Each scene shows the same named points in several views. A view is turned or mirrored, shifted and resized as a whole, has a little noise and may leave points out.
(in the rows, 128 means zero)

Scene 1
View 1
Q322: [114 117 151 130  87 126 172 151 149 140 127 144 134 110 137 146 129 160
 109 102 116 125 167 141  86 129 140 180 117  95 106  93  89 175 173 123
 149 135 148  75 136 161 126 108 162 154 120 100  97]
Q902: [113 119 118 117  91 123 132 137 142 115 121 169  97  96 114 158 118 132
 125 146 127 133 147 141 122 108 129 156 133 143 127  77 122 134 165 104
 144 147 142 108 141 155 119 131 140 154 159 110 118]
Q785: [109 115 131 116 109 107 136 119 141 115 129 158 107  87 101 165 116 120
 136 137 117 130 143 149 146 114 130 141 130 145 113  65 123 133 159  91
 143 155 142 115 145 160 107 136 127 170 166 131 117]
Q241: [120 103 126 112  99 130 143 130 142 124 112 144  92 105 109 156 125 139
 129 146 137 141 137 130 119 107 120 167 140 144 135  84 148 128 151 105
 132 158 124 110 139 142 125 143 132 151 158 114 134]
Q744: [146  61 155 121 100 128 171 136 151 140 111 114 134 119 129 129 156 178
 112 123 139 150 144 108  84 118 128 202 118  99 137 126 142 149 138 117
 131 145 128  97 128 135 129 132 138 152 101  96 132]
Q394: [ 87 111 138 121 104 117 166 122 136 133 138 142  97 104 101 167 121 132
 145 125 120 128 154 144 133 114 119 155 136 131 112  62 124 147 162 113
 145 153 141 100 147 153 114 129 145 170 158 136 121]
Q333: [129  85 131 115 113 109 130 115 140 116 119 146 105  92  97 153 132 131
 133 149 132 143 129 131 139 107 125 152 131 146 127  82 153 116 138  87
 135 161 134 123 138 146 111 151 115 169 151 130 135]
Q877: [107 108 144 126 107 112 153 120 146 128 128 141 114  93 103 163 121 132
 135 117 115 131 148 145 135 120 130 152 132 128 106  67 117 148 156  96
 143 154 142 100 145 158 115 131 138 175 154 132 117]
Q718: [ 75 119 125 118  91 139 165 133 137 130 130 146  75 119 102 168 119 139
 142 136 132 129 157 142 116 109 110 163 150 137 128  64 135 146 175 126
 137 155 133  97 146 143 130 130 154 155 165 116 125]
Q267: [137  72 129 115 100 101 127 129 129 106 129 151 116  99 108 135 156 143
 125 167 133 143 127 113 120 106 126 162 106 138 139 114 158 111 139  97
 138 144 147 133 125 141 104 142 117 161 120 123 130]
Q579: [124 109 134 118 104 107 130 127 144 117 123 156 114  86 109 159 120 128
 126 135 122 132 140 143 134 116 135 147 124 140 114  72 122 133 153  90
 141 151 141 113 142 161 111 137 127 168 155 122 115]
Q169: [ 64 117 146 130  84 125 194 143 133 142 151 142 103 124 116 156 135 153
 140 119 111 115 175 140 102 126 118 173 122 106 107  78 103 176 185 143
 151 132 155  80 139 151 118 102 175 163 132 118 105]
Q802: [123 101 134 118  98 126 147 137 142 127 117 147 112 104 115 149 128 146
 121 136 132 136 146 129 110 113 129 168 130 128 127  90 130 138 156 106
 139 150 133 103 138 148 123 134 136 153 139 108 123]
Q522: [121 107 133 120  91 128 153 145 148 129 119 149 115 110 123 144 132 153
 116 130 129 134 152 131 100 115 129 175 127 119 124  96 120 149 162 116
 141 145 138  93 136 150 125 123 147 151 136 101 116]
Q360: [133  93 152 125 107 125 161 129 156 139 111 126 127 104 119 150 131 155
 119 108 128 143 146 131 109 120 133 177 131 111 118  89 122 150 146 103
 135 154 128  90 144 151 126 132 138 162 130 110 125]
View 2
Q169: [ 87 154  44 185 121  78 127 166 151 109 103  79 102 157 156 140 186 133
  86 151 170  66 125 139 125 159  65 107 100  43 187 135 165  76  89 208
  74 120 142 156 172  90  99 155 162 100  75 101 106]
Q394: [147 124  96 181 139 122 157 148 167  66 132 131 110 109 112 139 172 107
 105 127 191  83 134 195 136 154  60  97  93  57 127 143 144 118 110 141
 148  97 151 157 170  75  84 177 162 127 129 133 140]
Q241: [147 113 105 159 131 148 141 128 166 119 140 185 115 107 106 108 143 105
 113 104 143 105 130 161  86 114  70  80 159  74  87 167 149 114 126 127
 177  82 135 144 192  62  87 130 173 140 138 143 135]
Q522: [113 125  87 161 122 119 139 137 156 131 132 184  89 128 126 119 153 119
  97 137 146  85 127 147  91 111  72  98 155  89 117 139 166  92 110 166
 125  88 142 129 186  65 107 131 168 110 116 124 118]
Q785: [176 100 113 168 129 148 185 127 153  61 120 185 123  85  96 128 160 106
 130 120 212  85 140 215 125 130  48  93 115  88 103 136 148 142 127 134
 167  90 126 160 170  85  69 172 160 138 135 135 136]
Q802: [136 118  98 163 126 136 146 131 161 121 138 187  97 117 114 123 152 116
 104 125 154  92 128 162  88 115  68  89 154  83  98 146 163 103 118 148
 147  85 138 134 189  63  98 130 172 124 130 132 124]
Q360: [122 127 107 173 134 124 152 138 164 116 160 202  71 124 108 136 163 113
  82 155 150  87 106 173 102 109  76 100 140  87  97 139 155 100 105 121
 127  73 182 104 184  55 125 142 171  90 148 138 132]
Q877: [150 117 106 176 136 133 175 140 157  70 134 173 100 107  99 143 170 110
 110 140 202  80 126 211 134 133  55 103 102  78 117 129 149 120 113 133
 141  87 162 141 166  77  94 176 161 116 144 132 140]
Q322: [ 79 143  74 172 115  85 148 151 140 133 122 187  62 148 138 144 181 138
  77 176 161  67 105 157 114 112  68 114 131  96 146 101 179  76  95 192
  56  96 156 106 171  72 127 145 159  74  95 108  98]
Q267: [173 100  96 157 103 159 156 100 165 118  95 181 129 108 105 114 130 105
 135 102 176 100 126 159  21  88  63  76 190  65  36 181 184 110 133  61
 159  80 154 160 188  71  50  77 162 123 123 154 132]
Q718: [131 129  83 178 139 121 131 157 165  83 142 118 125 115 121 121 167 114
 104 105 163  86 149 173 144 170  59  98  99  53 157 156 127 118 113 184
 166 110 121 170 182  76  91 185 168 147 121 127 134]
Q902: [146 106  95 157 124 138 159 128 153 104 121 183 123 102 110 112 151 117
 123 113 171  96 146 174 107 122  55  89 140  92 118 142 149 122 128 174
 163  98 100 159 190  79  76 151 166 149 119 128 122]
Q333: [185  94 122 163 136 163 166 113 172  83 137 189 123  88  88 122 141  96
 126 103 183  99 135 194  84 115  61  80 146  76  59 166 153 133 135  81
 198  73 154 153 185  64  64 133 169 140 157 152 148]
View 3
Q360: [ 96 144 139 133 128 115  98 127 173 169 118 151 120 147 165 140 117 127
 116 100 150 129 138 133 154 141 161  86 139 164  89 106 125 132 120 155
 125 150 150  98 130 146 173  91 119 132 137 100 154]
Q902: [101 131 113 149 133 131 135 120 137 119 143 140 107 155 180 126 121 138
 141 123 156 114 160 123 139 134 175  44 102 173  84 110 123 117  91 122
 124 123 166  95  74 125 141  90  97 122 136 110  87]
Q394: [111 128 110 149  84  85 114 117 169 131 137 130 124 147 167 131 124 148
 134 123 140 106 155 115 152 124 175  50 139 170  80 136 124 102 104 129
 116 152 186  97 114 139 170  84  87 127 133 118  75]
Q241: [100 128 113 129 133 122 113 122 159 139 122 141 110 138 197 151 109 137
 125 119 158 109 158 111 118 137 165  58 106 160  73 124 114 113  97 114
 121 125 151 106 100 122 141  64  92 137 158  79 106]
Q744: [ 79 167 153 114 143 151  65 138 186 194  96 138  96 127 173 142 121 105
 140 101 156 141 133 119 149 130 157 137 129 148  84 115 140 143 116 160
 129 162 121 136 158 155 129  97 144 147 168  90 191]
Q718: [126 127 102 151  79  87 109 110 155 125 128 137 148 134 182 122 130 146
 149 130 154  86 165 118 140 123 180  47 121 177  86 140 123 107  81 109
 122 126 198 113 103 114 160 100 104 130 143 116  64]
Q785: [ 95 117 108 153 116 106 144 121 151 117 155 142  95 170 169 138 108 155
 123 125 138 122 160 117 149 135 175  29 124 170  70 116 111 102 117 128
 117 149 172  71  82 138 163  63  65 116 121 114  69]
Q322: [100 164 145 153 107 119  94 129 150 159 128 146 143 148 135  90 149 118
 150 109 157 131 144 153 181 137 176  93 137 183 127  96 150 138 106 169
 135 152 177 102 120 154 173 151 163 120 118 158 150]
Q267: [ 66 141 115 122 163 174 118 131 163 137 139 117  41 157 190 155 110 127
 152 126 142 146 147  79 131 120 165  87 100 141  48 122 123 122 118 129
 124 161 120 115 101 158  92  47  75 132 161 100 111]
Q579: [ 90 125 117 149 131 121 140 123 152 124 152 140  92 169 165 139 111 143
 123 118 143 132 155 121 150 137 171  42 120 168  77 107 116 114 120 133
 119 149 160  74  83 142 160  70  72 119 123 108  95]
Q877: [100 129 121 151  97  89 122 120 169 136 143 138 112 165 159 137 119 150
 121 115 134 125 148 127 162 136 170  48 141 170  81 115 120 107 120 142
 117 159 179  82 106 144 179  82  81 117 124 116  97]
Q169: [120 155 123 156  56  93  81 115 165 141 128 122 152 131 153  92 158 131
 175 128 145 103 151 129 179 111 185  91 143 182 114 133 154 112  86 145
 129 158 209 133 130 145 158 145 149 128 128 173  94]
View 4
Q241: [129 106 153 111  97 150 185  64 125  88 122 185 163 133 109 200 156 108
 107 117 125  43 174 146  84 126  87 138 117 161 122 180 135 149 156 164
 111  99 140 111 149  94  93 135  74 164 141 103 124]
Q785: [123 119 130 118  70 148 207  44 113 106 172 155 165 110 131 178 161 112
 105 174 109  41 121 147 122 124 107 121 132 170 110 183 108 157 140 145
  99  98 102 134 119 158  66 148  78 152 147 103 168]
Q877: [127 122 153  96  83 135 190  68 141  92 179 177 162 118 145 158 154 121
 108 164 120  32 133 142 112 149 130 124 140 178 106 170  94 137 136 168
  94  96 104 126 137 155  82 148  86 129 139 115 176]
Q322: [130 131 190 119 131  78 152 144 173  57 193 170 123  98 144 112 159 137
 123 100 123  70 169 120 116 169 151  71 161 168  58 168  60  73 126 166
 104 107  84 100 146 116 163 131  97 116 106 157 162]
Q522: [129 125 176 130 128 117 161 117 143  63 152 175 131 119 116 162 147 125
 115  89 142  70 194 127  98 147 119  99 136 159  78 176  96 105 146 171
 118 113 133  99 142  90 144 124  80 146 122 132 126]
Q169: [188 119 185 117 141  97 165 131 159  94 157 183 114  91 166 145 144 114
 135 164 107  50 192 121 103 181 187  72 198 147 106 186  63  89 132 158
 122  66  96  78 137 163 160 136  81  98 135 146 155]
Q902: [134 111 148 133  97 132 195  67 108 100 149 152 157  99 117 183 168 100
 113 127 107  57 149 141 109 116  95 111 137 157 108 189 115 137 150 133
 111  92 104 124 132 122 106 129  75 171 138 113 135]
Q333: [105 128 129 118  69 171 194  35 111  91 149 175 170 144 115 204 142 113
  86 145 149  44 145 145 110 123  95 148 105 167 113 183 135 181 154 176
 107 130 166 130 132 119  61 145  81 163 141  89 143]
Q718: [177  86 166 109 112 131 191  73 128 116 124 182 151 112 141 186 162 100
 131 165  85  27 173 148  77 149 132 108 163 156 143 182 109 122 147 141
 113  49  90  94 140 143 109 134  71 143 156 122 144]
Q579: [112 131 136 120  74 139 200  53 118  93 175 154 165 113 126 171 158 116
 103 148 121  50 125 143 121 123 105 119 123 167  93 179 109 146 141 154
  99 112 112 135 120 140  75 141  86 154 133 111 156]
Q394: [151 109 156 102  92 137 189  65 141 105 152 183 149 118 150 173 152 109
 115 177 110  29 151 138  99 156 140 117 156 163 126 175 105 137 142 161
 106  78 108 107 136 158  89 148  81 124 146 117 168]
Q744: [104 152 187 109 128 128 136 137 169  35 151 214 131 156 111 154 121 148
 101  61 191  71 219 119  90 165 130 122 112 160  60 161 102 117 145 226
 120 158 193  87 163  55 146 133  92 124 106 127 124]
Q267: [108 160 120 148  88 164 175  67  99  83 145 163 142 139 107 213 120 112
  81 125 183  84 186 117 125 121 101 122 102 134  83 199 129 184 150 191
 132 163 211 117 114 104  87 131  73 165 126  92 111]
Q802: [123 123 160 123 105 132 172  87 129  80 152 172 152 123 114 172 150 119
 110 109 133  55 170 134 101 139 106 116 124 163  94 174 116 128 148 168
 114 113 131 116 145  98 113 129  85 153 125 118 132]

In a view up to two points have been moved. Name them for each view, in the order of its rows, or write -.
view 1: Q718
view 2: Q169, Q241
view 3: -
view 4: Q522

Scene 2
View 1
Q704: [143 139 135 129  93 168  93  87  95 156 113  91 191 132 172 115 103 130
  88  93 134 114  98 119 126 118 136 177 164 104 143 131 130 232  87 114
 108  51 140 130 107 101  76  87 155  74  84 107  99]
Q959: [145 129 135 123  94 156  86 105  98 143 102  94 189 121 182 127 119 121
  90  85 136 115  88 114 117 119 139 203 170 103 135 126 137 220 106 120
 104  43 154 127  97 109  65  93 155  69  79 105 105]
Q350: [112 142 130 147 110 164 106  78 104 184  98  84 178 135 131  96 110 163
  88  87 129 137 119 149 144 118 122 129 135 112 146 138 113 232  88 111
 137  94 119 142 134  92 104  98 150  85  97  96  87]
Q381: [106  86 139 114 108  87 110 110 143 157  91 155 167 109 134 151 180 159
 116  90 113 132 116 219  58 100 134 180  85  74 128 117 152 103 125  98
 166 128  94 130  99 137 122 151 143  92 148 100 120]
Q304: [ 95 123 124 142  99 131 112  80 119 189  85 101 174 135 122 110 138 163
  98  86 132 140 128 170 119 138 122 156 117 116 125 125 116 209 105 105
 139  98 126 149 132 101 124 136 125  81 108  92  91]
Q132: [143 147 156 131 107 162 100  91 111 161 116 120 206 129 177 136 129 139
  92  92 131 118 112 171 104  98 146 190 130  99 141 112 143 193  94 109
 138  77 112 118 100 109 107 100 163  90 116  88 106]
Q893: [116  98 128 114  95 114 100  97 124 155  90 121 167 118 152 137 149 146
 106  91 124 124 106 168  87 115 134 184 125  87 130 128 147 161 119 104
 136  89 126 132  97 123  94 125 141  78 115 109 113]
Q928: [ 95  86 118 122 117 102 110 101 135 170  85 118 141 115 117 112 150 176
 111  86 108 141 111 188  98 101 106 118 102  75 144 145 131 145 115  93
 159 142  95 132 117 116 107 116 145  91 126 120  99]
Q71: [ 93  85 109 118  96  98 125  87 140 190  86 128 161 127 120 112 155 181
 112  91 122 137 132 184  90 133 117 140 107  82 128 141 123 147 114  78
 152 115 109 153 127 126 130 141  96  78 126 123 106]
Q16: [117 140 156 143 110 140 110  93 125 167 107 137 200 130 149 144 155 151
 103  83 128 131 126 217  89 106 144 198  96 109 121 101 140 166 115 113
 155 104 103 126 114 112 132 148 161  88 139  59 108]
Q357: [121 108 124 121 102 128  97  96 113 162  91 104 164 118 145 115 129 152
 101  83 129 131  98 142 114 112 122 152 138  92 145 142 130 193 105 108
 127  92 123 134 115 111  80 100 150  78  99 118 104]
Q9: [ 98 142 147 151 137 149 110  92 115 173  99 107 167 119 123 102 132 173
  87  83 114 145 115 191 128  74 109 107 100 103 160 128 126 187 101 118
 168 145  86 116 128  87 111 104 196 102 120  81  88]
Q479: [123  84  92 101  71 122 100  79 110 175  89  87 159 132 145  95 110 152
 103  96 130 118 107  98 120 143 113 139 169  77 144 168 114 203  92  84
 105  62 148 157 120 119  76  87  91  66  83 160 100]
Q757: [116 106 136 122 105 115  92 113 119 146  93 120 167 112 151 135 150 141
 107  87 122 128  95 161  93 103 128 176 124  87 139 129 151 163 119 120
 135  99 125 127  96 114  80 118 168  76 106 104 109]
Q941: [104  33  96  85  92  56 100 126 145 145  73 128 125 100 125 126 168 161
 126  91 103 136  89 156  64 103 106 144 116  45 143 157 153  97 135  90
 142 126 113 135  96 145  72 120 121  79 119 162 121]
Q935: [121 141 138 141 110 166 113  69 107 188 109  97 185 134 144  98 109 164
  86  90 129 128 122 155 135 112 122 131 134 107 149 135 112 220  82 100
 142  97 111 135 128  94 110  93 146  92 107 101  89]
Q378: [143  70 114  88  72 101 108  90 132 161 104 131 177 125 169 136 141 149
 117 103 122 112 117 145  64 133 141 184 146  56 130 144 142 137 103  67
 126  68 124 140  95 144 103 113  85  75 121 148 129]
Q987: [151 135 145 126 104 178 108  70 105 174 119 100 193 137 169 101 100 158
  87  98 124 117 114 138 121  97 130 133 150  86 156 146 124 205  75  87
 131  85 100 125 112 104 100  70 147  97 107 115  99]
Q834: [110  74 103 109  81 107 110  90 128 177  87 112 159 122 137 112 141 160
 110  91 118 128 112 143  91 136 120 151 133  77 134 152 129 167 109  87
 131  89 131 151 117 125  99 113  99  69 109 136 105]
Q772: [120  82 117 113 104 106 102 105 122 152  94 117 152 115 142 118 144 160
 106  92 111 132 100 158  92  96 114 136 117  66 152 146 142 141 111  99
 145 115 105 128 100 124  88 102 147  88 115 132 111]
View 2
Q959: [100  82  98  86 140  99 112  95 130 132 120 118 136 108 121  98 113 128
 133 109 137 111 136 129 162 115  93 116 149 127 152 164 114 101 104  87
 127  96 139 125 146 161 146 146 110 101 149 126 159]
Q16: [114  90 123 103 140 128 154 129 113 143 119  99 113 115  92 134 129 115
 129 135 125 110 142 174 139 124 102 123 141 124 142 129 134 117  99 148
 147 124 155 124 126 126 117 162 101  75 118 117 159]
Q132: [ 93  88 110 100 138 105 135 111 129 141 115 113 123 105 105 119 112 120
 127 131 130 112 138 156 143 128  97 127 147 122 136 151 134 110  98 116
 141 106 153 119 132 145 130 154 104  85 130 129 151]
Q71: [143 123 118 131 120 121 136 127 129 140 135 112 117 111 124 137 156 121
 127 111 160 135 112 157 143 107 125 134 139 100 136 119 137 117 119 136
 138 146 116 112 131 110 122 172 111 109 110 123 129]
Q928: [148 126  99 136 109 121 138 128 128 137 147 113 122 102  98 122 147 126
 121 120 173 128 105 173 139 113 118 140 142 111 128 128 140 120 107 137
 136 132 107 106 141 118 113 162 101  97 120 131 141]
Q304: [131 107 109 114 133 123 126 132 113 147 136 123 133 117 118 121 142 125
 133 116 139 126 134 144 151 117 117 139 136 103 134 132 121 122 108 130
 130 130 145 120 131 129 139 170 103 103 114 120 159]
Q381: [137 107 119 123 119 129 161 121 126 129 126  84 100 109  88 143 149 117
 119 122 160 116 117 195 135 109 108 112 144 131 150 115 144 105 105 152
 158 137 105 116 137 109  93 155 112  82 123 120 131]
Q378: [112 103 124 117 125 102 130  95 158 120 113 100 109  98 136 138 140 120
 124 102 155 131 112 151 146 106 108 111 153 115 155 133 132  94 121 107
 146 134 102 116 134 123 122 156 128 119 131 128 104]
Q772: [132 115  98 126 110 109 135 108 140 127 135 108 121 100 104 116 135 128
 119 117 171 122 104 164 141 110 108 128 148 119 141 137 142 108 101 122
 140 123 100 108 145 129 112 153 108  98 133 132 136]
Q935: [111 108  99 117 126 105 119 122 126 152 136 139 142 101 116 112 118 128
 127 131 140 125 126 139 142 127 111 151 144 101 114 154 132 126 104 114
 128 113 152 110 134 143 146 164  98 100 116 137 159]
Q479: [122 112 101 116 124  94  96  98 149 132 134 136 142  99 151 110 134 130
 129  97 159 134 108 114 161 103 116 134 145  98 141 155 120 108 119  87
 123 124 110 114 143 141 151 160 117 134 133 133 129]
Q9: [132 116  88 130 109 120 136 135 113 152 153 130 134 103  81 108 123 128
 118 147 153 117 121 169 133 131 110 157 144 113 109 143 142 136  92 140
 133 111 142 106 139 137 126 157  88  76 122 136 172]
Q893: [120  98 111 111 129 114 134 109 131 130 125 103 118 108 112 123 136 122
 125 111 149 119 124 157 151 112 103 115 147 123 151 138 129 101 108 119
 143 122 120 118 139 130 121 155 110  98 133 123 142]
Q757: [124  99  98 111 124 115 134 112 128 129 131 103 121 105  98 112 133 125
 120 115 155 113 120 162 153 114  97 117 148 131 152 142 129 106 102 124
 139 111 114 118 148 137 120 151 108  88 144 125 153]
Q941: [156 120 100 133  98 115 138 107 145 114 140  93 110 101 109 125 159 125
 118  95 193 130  89 170 155  97 113 114 150 120 157 121 138  94 115 123
 143 137  64 109 153 112  97 151 119 110 143 128 119]
Q704: [ 93  90  94 100 132  91 108 100 138 141 124 133 143  99 120  97 106 128
 129 121 140 115 129 128 151 124  97 136 153 118 129 169 127 113 100  91
 125  94 142 112 141 161 153 153 105 105 143 138 155]
View 3
Q757: [132 141 140 139  94 103 121 145 133  98 146 136 115 107 168 105 145 175
 145 104 159 115 115  76 130 140 120 114 116 172 111 110 132  90 143 136
 102 151  64 114 134 117 158 152 130 139 110 114 116]
Q772: [148 133 145 132  91 112 114 136 109 106 151 128 122 112 164 123 142 165
 156  99 169 129 124  78 138 125 117 118 127 167 116 103 122 102 150 123
 114 135  63 136 129 125 135 143 147 130 122 138 119]
Q935: [104 111 150 130  99 107  88 140 152 102 137 111 116 138 167  96 133 181
 132  69 127 122 113  74 158 107  81  74 126 163 111 125 123 101 137 122
 119 123  76  83 146 121 162 133 112  96 114 125 122]
Q16: [137 129 127 159 110 116 125 153 136  91 130 125  98 102 179 105 151 173
 121  80 128  98 104  93 128 151 108  98 118 147  97 111 121  87 122 155
 115 140  72  78 151 127 156 167  98 170 101  91 119]
Q71: [169 110 146 149 111 128 104 142 104 118 141 110 114 106 170 142 153 147
 143  67 136 130 110  95 141 124 111 104 132 145 122 100 109 113 151 138
 128  95  88 129 148 141 123 144 124 146 118 139 130]
Q357: [122 132 151 132 102 100 108 149 140 110 146 130 128 121 166 105 140 168
 150  92 143 125 114  70 148 126 113 103 128 173 119 112 133 103 147 123
 107 131  82 120 141 116 150 132 136 101 104 136 119]
Q132: [113 127 140 134  82 101 112 156 160  85 144 130 105 126 165  90 143 184
 122  89 137 110 110  76 135 137 108  94 112 170 110 126 131  83 131 138
  94 150  74  90 143 121 182 152 106 137  94 100 110]
Q704: [ 86 122 162 116  78  85  98 152 180  91 158 134 127 145 160  84 131 182
 136  93 134 124 118  56 156 119  98  86 113 190 123 133 143  96 148 114
  87 146  83 105 137 116 189 124 126  81  97 124 111]
Q479: [134 113 175 121  84  96  90 158 156 117 166 129 140 139 153 127 137 145
 148  74 127 147 121  59 159 104 118  94 124 179 147 119 133 117 170 105
  97 103 116 154 139 136 156 108 146  77 100 160 115]
Q350: [ 99 115 155 132 111 104  87 138 156 109 136 117 118 132 173  94 129 181
 140  70 121 116 108  69 162 111  78  78 131 168 112 125 127 100 143 124
 120 123  84  82 147 109 157 129 113  82 112 137 129]
Q941: [190 141 151 140 102 122 127 140  79 124 157 130 130  93 162 150 147 144
 173 112 187 143 124  78 133 134 146 144 130 163 131  83 119 110 162 128
 116 121  72 175 127 127 111 144 171 145 120 154 125]
Q834: [156 115 159 133  95 114 106 152 128 113 153 121 127 116 163 134 142 143
 146  79 138 138 117  78 149 123 120 107 126 166 132 109 123 110 157 124
 112 108  99 141 140 137 139 131 140 124 107 147 121]
Q9: [106 133 132 142 121 114 102 121 113 108 123 107 110 114 174  87 127 195
 151  89 152 109 108  85 148 116  75  88 138 155  88 111 117  90 124 137
 144 142  42  69 141 100 135 155 120 110 133 125 134]
Q928: [155 129 137 143 114 125 111 131  91 117 137 109 121 107 173 122 143 165
 158  84 158 126 115  86 141 121 104 112 138 150 109  99 111 107 148 131
 137 118  61 121 140 120 117 147 135 129 132 140 130]
Q959: [100 135 166 126  87  76 118 170 189  95 157 148 133 129 164  92 142 167
 133  98 128 121 113  53 144 142 123  99 108 195 131 128 154  94 148 124
  72 150  97 119 139 115 189 125 129  93  81 119 105]
Q381: [182 136 121 155 107 129 130 144  89 104 139 124 104  88 174 128 158 158
 142  99 166 114 112  98 118 152 132 130 121 145 103  91 111  95 134 154
 119 133  54 124 139 137 124 171 126 192 117 113 119]
Q987: [103 111 148 123  79 102  86 138 151  91 148 118 108 145 162  91 128 188
 129  75 136 124 114  73 155 106  81  74 121 172 113 132 124  94 141 119
 112 134  67  89 144 127 173 134 110 103 114 115 116]
View 4
Q959: [ 88 128  71 121  57 111 110 124  74 164 168 143 190  63  50 125  56  14
 148 139 150 103 162 105 111  90 171 147  99  92 145 147 126 120 133  26
 182   1 136 135 167 106 150  90 106 163 154 195  82]
Q304: [ 97 127 110 122 101 111 103 129 112 144 105 136  95  73  82 130  70  46
 157 154 113 190 129 118 131  87 172 142 118 127 153 147 122 145 125  88
 125  67 171 137 130  79 125 127 114 126 155 163 134]
Q381: [100 110 123 132  96 169  88 130 148 159 129 152 120 103 160  89 134  94
 147 152  98 158  85 141 165 119 150  71 106  33 166  71 142 122 124  81
 137  81 125 107  75 123 125 170 146 115 132 154 178]
Q350: [113 112 103 116  86 127 139 136  84 131 110 119 109  53  65 172  45  37
 164 145 142 175 143 105 129  87 171 157 120 140 154 164 126 151 142  64
 135  46 160 132 148  78 140 110  75 105 177 153 109]
Q132: [100 121  85 128  77 152 106 117 105 147 143 133 169  70  65 149  91  53
 173 169 133 143 131 129 124  95 136 125 112  65 154 115 154 140 125  37
 157  46 147 119 121 112 148 100 108 123 180 200  97]
Q941: [ 96  94 132 114  74 160 114 163 140 164 139 156 124  98 212  60  99  89
 112  92 123 102  95  73 169 133 175  85  86  64 161  99 104 111 151  98
 168  67  99 115 141 114 133 193 141 134  72 103 184]
Q893: [ 89 122 104 125  82 135  96 132 115 160 142 146 146  87 116 103  95  59
 150 141 124 133 123 115 141 101 163 109  98  68 155 109 128 126 130  65
 163  51 131 122 128 109 137 141 131 140 130 166 136]
Q71: [ 92 120 132 117 102 140  93 132 141 152  97 132  89  88 149 106  94  75
 149 137 111 176 102 101 140 111 154 119 108 109 161 128 114 151 131 110
 140 101 153 131 130  85 124 161 132 119 105 134 165]
Q834: [ 83 117 116 109  84 129  97 139 118 158 120 134 126  82 143 106  75  55
 137 125 132 130 124  77 128 108 160 131  89 106 158 141 112 136 132  92
 158  80 141 137 165  87 127 148 130 143  94 133 142]
Q772: [104 100 116 119  73 166 127 145 119 147 135 140 134  85 150 118  88  73
 141 119 135 122 107  89 147 119 162 105 102  75 154 120 124 129 144  66
 154  61 119 113 142 105 142 159 110 114 126 128 149]
Q378: [ 77 120 105 107  69 150  68 109 137 171 143 135 165  89 156  96 104  67
 147 141 134  96 114  72 107 122 126 121  80  65 165 121 119 140 124  82
 185  83 132 129 161 103 143 146 149 158  71 156 132]
Q987: [108  99  97 107  70 161 134 117  96 128 125 107 159  61  83 186  62  53
 177 147 157 133 129  79 114 105 131 146 105 105 152 149 141 166 139  43
 158  57 147 122 159  88 159 110  71 104 162 160  90]
Q16: [ 97 132 103 136 100 140  90 116 122 155 125 146 128  83  74 127 114  67
 177 184  98 190 120 168 141  87 150 101 128  54 160  90 152 129 111  67
 127  68 155 119  72 109 127 121 128 117 178 194 131]
Q935: [107 107 102 112  83 139 130 123  95 124 107 116 118  54  73 176  58  49
 174 151 142 167 132 101 125  87 156 153 120 127 150 160 138 159 137  63
 140  58 161 126 153  83 144 109  77 103 177 155 103]
Q757: [106 110 101 132  81 141 117 142 101 163 148 152 148  81 108 111  89  58
 137 133 127 129 122 122 152 101 175 106 104  62 148 110 131 112 140  53
 155  29 121 118 120 114 141 135 117 130 156 161 138]
Q704: [ 98 113  81 116  61 131 129 122  74 141 148 123 174  58  53 165  47  28
 163 140 164 111 152  84 112  92 152 157 104 109 142 159 133 141 141  26
 174  20 139 134 177  94 157  90  72 131 165 178  76]
Q357: [ 97 106 104 122  73 136 127 141  92 146 136 137 135  73 104 130  66  45
 142 121 138 132 138  99 142  97 172 130 108 102 149 143 118 129 148  63
 156  39 130 130 154 100 139 127 101 128 148 150 127]
Q928: [111  99 130 118  90 161 131 146 124 142 105 139  92  81 157 118  90  83
 145 118 117 158 100 105 164 115 174 105 112  88 156 117 121 136 146  90
 130  78 134 111 118  97 131 171 104  96 142 116 170]

In a view up to two points have been moved. Name them for each view, in the order of its rows, or write -.
view 1: Q704
view 2: -
view 3: Q757, Q987
view 4: -
